A landscape with many valleys, sampled at points; each row gives a point and its height.
From any point a ball rolls to the lowest of the 2 points nearest to it. It stops when none of these is lower. Distance is the straight distance between rows; heights are no part of it.
loni: 83	119	96	113	69	85	67	105	111	59	87	117	104	98	89	95	73	106	88	73	118	116  (h 529)
Renuv: 105	85	106	98	103	69	80	95	132	99	138	117	108	115	115	93	121	84	71	74	98	82  (h 562)
fup: 101	101	86	88	112	99	145	102	92	139	94	89	97	85	103	101	116	49	113	111	82	100  (h 659)
fes: 120	96	80	94	78	92	123	98	102	92	111	124	120	86	93	127	82	131	100	108	114	112  (h 418)
Luv: 102	115	78	116	61	89	113	84	77	74	75	105	106	74	85	117	92	119	124	91	98	107  (h 359)
Gugu: 114	120	122	67	98	94	131	108	96	115	112	89	123	86	85	107	84	69	97	96	82	116  (h 516)
sas: 86	104	128	103	76	111	133	92	65	123	110	146	124	69	106	94	111	74	105	120	104	123  (h 490)
fip: 96	93	106	90	108	112	79	106	90	98	131	45	62	108	90	77	88	117	110	94	106	91  (h 773)
Nak: 98	89	106	105	113	121	99	103	104	117	113	103	81	114	101	103	93	109	81	128	88	99  (h 543)
Pok: 97	113	104	94	105	115	92	111	85	119	63	82	102	89	94	93	112	48	103	118	95	107  (h 698)
zeda: 93	106	70	143	96	126	102	74	41	84	88	93	108	93	112	89	132	104	125	85	91	107  (h 243)
kibes: 98	107	133	66	104	95	84	113	91	93	103	88	102	87	79	95	74	128	148	111	74	106  (h 378)
dodi: 84	93	119	95	97	68	52	101	138	82	112	124	110	108	115	83	109	95	80	68	112	89  (h 552)
rusir: 126	86	59	108	120	97	101	96	113	101	104	133	131	117	118	127	105	123	84	101	116	103  (h 462)
pefi: 121	115	123	106	48	76	91	125	118	76	81	130	118	116	80	89	120	96	88	85	83	80  (h 50)
mana: 124	105	83	121	82	72	106	84	102	94	52	63	74	100	97	95	126	91	96	77	79	65  (h 521)
defuz: 88	116	121	77	100	107	69	116	104	109	69	86	90	91	103	82	119	65	126	141	115	96  (h 721)
fita: 82	83	79	114	97	91	140	62	104	120	99	97	63	85	111	104	107	97	91	96	106	95  (h 247)
nipen: 117	115	107	74	98	67	107	99	95	84	122	76	130	92	96	95	91	93	113	48	87	101  (h 347)
Rigif: 100	71	83	111	120	89	124	75	124	116	104	123	84	110	118	124	105	138	91	113	105	90  (h 366)
Belub: 86	99	95	92	92	67	76	100	130	67	120	123	110	104	99	98	79	112	99	63	115	101  (h 541)
laten: 125	100	76	113	90	71	100	87	88	84	91	86	99	102	94	102	121	110	113	76	74	70  (h 536)
koma: 96	87	75	94	129	100	62	108	129	115	89	81	64	113	114	89	114	89	100	126	117	86  (h 778)
loz: 112	86	79	102	82	107	135	104	88	113	119	136	143	75	115	111	95	112	104	104	125	124  (h 442)
ledi: 87	85	108	119	118	121	156	93	94	121	127	105	88	85	128	97	77	116	84	92	150	112  (h 841)
gif: 83	104	112	97	97	123	68	128	101	113	111	105	102	104	101	79	106	42	75	130	107	111  (h 450)
molo: 107	85	108	110	121	127	128	101	89	129	103	106	86	104	102	107	104	116	110	145	67	94  (h 576)
povi: 89	124	103	102	96	106	89	99	100	86	52	96	99	93	88	109	72	109	94	92	110	125  (h 535)
Lasof: 111	105	127	80	121	120	71	124	108	108	64	86	93	112	95	106	79	120	105	140	90	105  (h 253)
mupof: 105	93	113	108	117	100	118	75	75	95	142	61	104	114	112	90	109	120	95	48	105	89  (h 351)
Zal: 91	113	115	91	125	112	74	110	85	96	104	141	153	112	102	98	98	83	104	97	107	132  (h 279)
Kap: 103	112	121	96	98	109	73	113	84	85	133	94	122	105	92	87	89	97	92	90	88	110  (h 210)
Gulo: 90	127	100	108	57	100	105	89	93	74	77	103	102	75	89	111	73	105	75	76	123	125  (h 511)
kon: 111	110	90	136	70	117	88	90	61	98	95	70	86	101	95	82	123	73	69	102	81	90  (h 277)
Zumes: 100	86	92	130	91	111	110	79	84	118	81	87	66	99	103	102	127	94	85	132	75	74  (h 68)
medum: 119	111	111	87	106	82	115	83	89	96	138	60	125	109	102	103	89	100	80	41	105	101  (h 335)
tedem: 85	96	91	91	75	84	88	126	122	92	103	126	69	89	73	91	89	80	101	134	99	98  (h 500)
fos: 108	86	98	108	122	84	88	62	91	78	100	105	142	113	130	119	127	148	126	62	92	83  (h 487)
Debi: 114	110	135	69	105	93	115	115	127	111	83	102	119	101	96	117	89	89	92	114	83	101  (h 498)
Nikom: 115	112	122	83	94	112	87	121	85	92	72	80	93	99	70	105	79	131	124	133	70	99  (h 336)
mez: 99	88	102	94	122	108	74	116	126	125	64	93	82	114	114	99	124	72	99	155	106	87  (h 752)
res: 121	123	111	111	59	85	107	101	92	90	59	66	86	90	84	86	113	72	89	72	78	81  (h 495)
Logik: 111	112	147	76	66	97	88	123	124	94	105	68	96	97	95	85	90	69	72	100	95	89  (h 463)
demub: 70	102	127	98	88	93	99	84	72	106	97	144	121	85	99	96	117	82	122	111	89	109  (h 514)
rufip: 104	98	77	119	106	93	88	61	81	71	84	83	127	108	121	120	118	134	108	48	111	89  (h 460)
Gomuf: 69	86	91	132	74	97	115	68	88	106	92	100	50	78	104	89	121	85	92	113	92	88  (h 179)
pulud: 119	95	74	146	94	120	103	78	55	100	95	73	81	108	102	90	135	104	93	106	73	75  (h 199)
tukib: 114	104	107	93	131	119	156	99	88	148	104	100	114	92	114	108	106	80	111	120	80	112  (h 640)
pamab: 128	65	80	101	118	91	129	82	118	124	102	134	129	100	132	132	115	137	89	112	113	93  (h 419)
zumo: 100	91	72	86	106	77	81	130	147	100	92	126	72	104	82	102	88	98	106	126	106	92  (h 524)
Mal: 116	101	137	96	66	80	68	120	124	83	107	112	103	115	97	92	106	102	78	101	85	77  (h 123)
Nug: 100	112	89	108	69	101	102	97	92	85	120	101	96	94	84	101	82	98	67	97	111	112  (h 494)
duvun: 100	89	70	102	91	85	116	88	119	88	90	129	89	93	90	137	77	146	112	118	108	98  (h 452)
mig: 96	105	128	89	85	81	91	117	144	89	67	133	107	103	91	104	87	110	97	96	100	106  (h 230)
paz: 95	89	103	106	113	125	139	113	101	109	156	126	117	91	125	96	71	126	93	94	140	120  (h 847)
rari: 108	111	151	64	94	116	74	128	112	112	106	62	110	103	111	86	91	68	83	124	102	106  (h 447)
guve: 88	94	62	143	90	116	124	68	56	87	94	79	73	90	100	95	116	123	124	86	99	91  (h 158)
Vime: 95	104	119	83	108	100	63	126	132	100	75	109	93	110	99	100	89	99	98	121	106	103  (h 150)
nok: 112	92	69	101	111	77	84	109	139	89	104	132	103	120	96	117	94	109	83	102	103	92  (h 496)
Zel: 91	115	136	84	71	67	115	104	120	88	73	117	101	81	83	98	98	95	112	83	91	99  (h 200)
mugin: 90	99	66	108	118	106	51	113	106	94	94	95	80	110	102	75	115	71	93	99	120	102  (h 794)
fotol: 102	112	135	92	40	66	114	121	124	77	74	135	103	95	63	89	116	110	116	93	79	79  (h 135)
ziv: 80	117	73	124	86	114	92	82	51	75	78	111	118	83	96	108	104	106	133	90	101	120  (h 310)
Tilut: 81	95	86	89	113	89	92	101	127	86	96	96	81	103	90	112	60	125	102	88	114	109  (h 506)
vuni: 85	83	69	118	121	93	103	66	98	79	109	84	95	119	111	122	108	135	117	53	127	89  (h 426)
Visi: 92	105	101	93	92	113	120	106	89	112	109	153	131	78	100	114	91	88	94	123	117	138  (h 465)
Zufov: 94	90	38	111	136	118	124	100	87	100	112	75	73	113	93	89	97	100	121	83	104	101  (h 317)
tozen: 69	101	120	87	111	113	68	110	92	115	105	101	95	89	108	68	120	65	128	119	105	107  (h 739)
Foroz: 64	93	93	121	107	123	122	90	104	120	111	106	62	90	113	85	89	80	73	101	124	112  (h 820)
Dovid: 115	107	98	93	73	75	132	89	96	87	77	120	128	72	95	130	93	119	117	94	101	106  (h 392)
vam: 132	103	91	87	143	115	83	126	102	120	108	88	140	133	113	98	116	66	89	102	85	97  (h 379)
rekov: 117	84	91	114	113	84	100	74	90	95	108	106	115	114	111	108	126	133	113	89	71	77  (h 513)
gudit: 78	88	75	108	95	96	99	81	111	78	114	105	80	106	90	131	71	157	106	97	127	99  (h 484)
kopal: 78	90	94	129	130	121	147	92	93	118	119	104	65	88	124	84	94	103	103	99	117	96  (h 831)
dumog: 121	116	139	104	90	101	45	119	99	75	108	94	126	124	99	81	103	105	83	84	85	91  (h 176)
gepam: 106	72	71	118	114	82	142	70	109	123	111	91	61	107	113	108	122	120	96	99	98	72  (h 304)
mes: 107	103	83	107	90	113	92	116	95	95	118	123	93	104	79	107	84	104	83	128	96	112  (h 515)
mem: 93	94	40	124	105	108	122	82	77	90	92	68	64	105	80	113	90	119	113	89	112	97  (h 248)
Povam: 82	80	75	114	109	112	119	84	101	87	137	112	111	105	118	113	97	137	117	66	143	102  (h 395)
fufo: 115	124	85	93	102	100	131	109	85	123	68	102	120	89	87	107	114	36	91	109	93	111  (h 678)
beg: 66	89	122	92	97	120	67	95	97	114	112	70	57	89	111	66	115	90	118	122	104	95  (h 754)
gebo: 111	107	106	76	122	113	85	136	113	122	105	89	123	115	108	92	105	50	91	124	102	108  (h 416)
subud: 100	89	90	123	117	114	127	97	80	84	158	90	101	115	111	89	100	119	104	61	132	94  (h 371)
Mirik: 99	98	109	97	147	121	75	108	95	116	98	121	141	124	119	94	119	69	93	103	97	118  (h 327)
sonu: 109	107	120	72	107	89	54	111	112	81	114	52	81	111	96	80	83	131	111	81	111	89  (h 779)
makom: 92	90	96	99	86	102	88	124	124	112	128	116	79	101	91	88	99	62	72	131	98	97  (h 478)
gopof: 117	104	111	75	126	109	93	118	89	102	115	90	121	109	87	109	80	119	122	110	73	109  (h 405)
sapoz: 67	96	83	111	121	123	76	95	108	115	91	100	74	99	107	84	101	75	81	105	115	115  (h 807)
Lik: 78	78	116	91	118	105	78	88	107	110	125	57	58	106	113	69	116	115	120	95	104	78  (h 765)
Fef: 106	103	99	92	118	96	108	81	106	98	90	89	111	104	102	124	70	129	97	85	103	111  (h 525)
Zof: 119	114	124	93	65	83	105	97	103	89	101	83	98	92	90	96	99	91	72	81	82	89  (h 476)
Kuzon: 119	93	93	86	139	112	139	107	84	137	93	110	116	108	94	120	112	94	130	141	63	101  (h 613)
guv: 85	107	121	83	107	115	92	117	83	107	125	126	127	98	91	90	91	81	111	111	89	126  (h 244)
vas: 116	124	103	90	97	104	116	101	89	89	60	84	112	94	80	124	72	121	110	89	86	119  (h 547)
Peke: 106	105	166	57	97	106	100	131	136	112	76	82	110	103	101	101	93	83	91	139	99	96  (h 472)

Where does a ball stop that starts at each point below?
kopal | Nug
tedem | pefi
fip | Nug
laten | medum
sonu | Nug
zumo | Zumes
fup | Nug
vas | guve

Call two points neighbours if one is among the 2 nearest of the other. Go from one point of each pair to the other, from neighbour to neighbour, staying as low as possible. Name the highest point that can't be avoided.
Nug, pefi | vas
guve, Zumes | zumo
Vime, guve | demub
Vime, pefi | mig
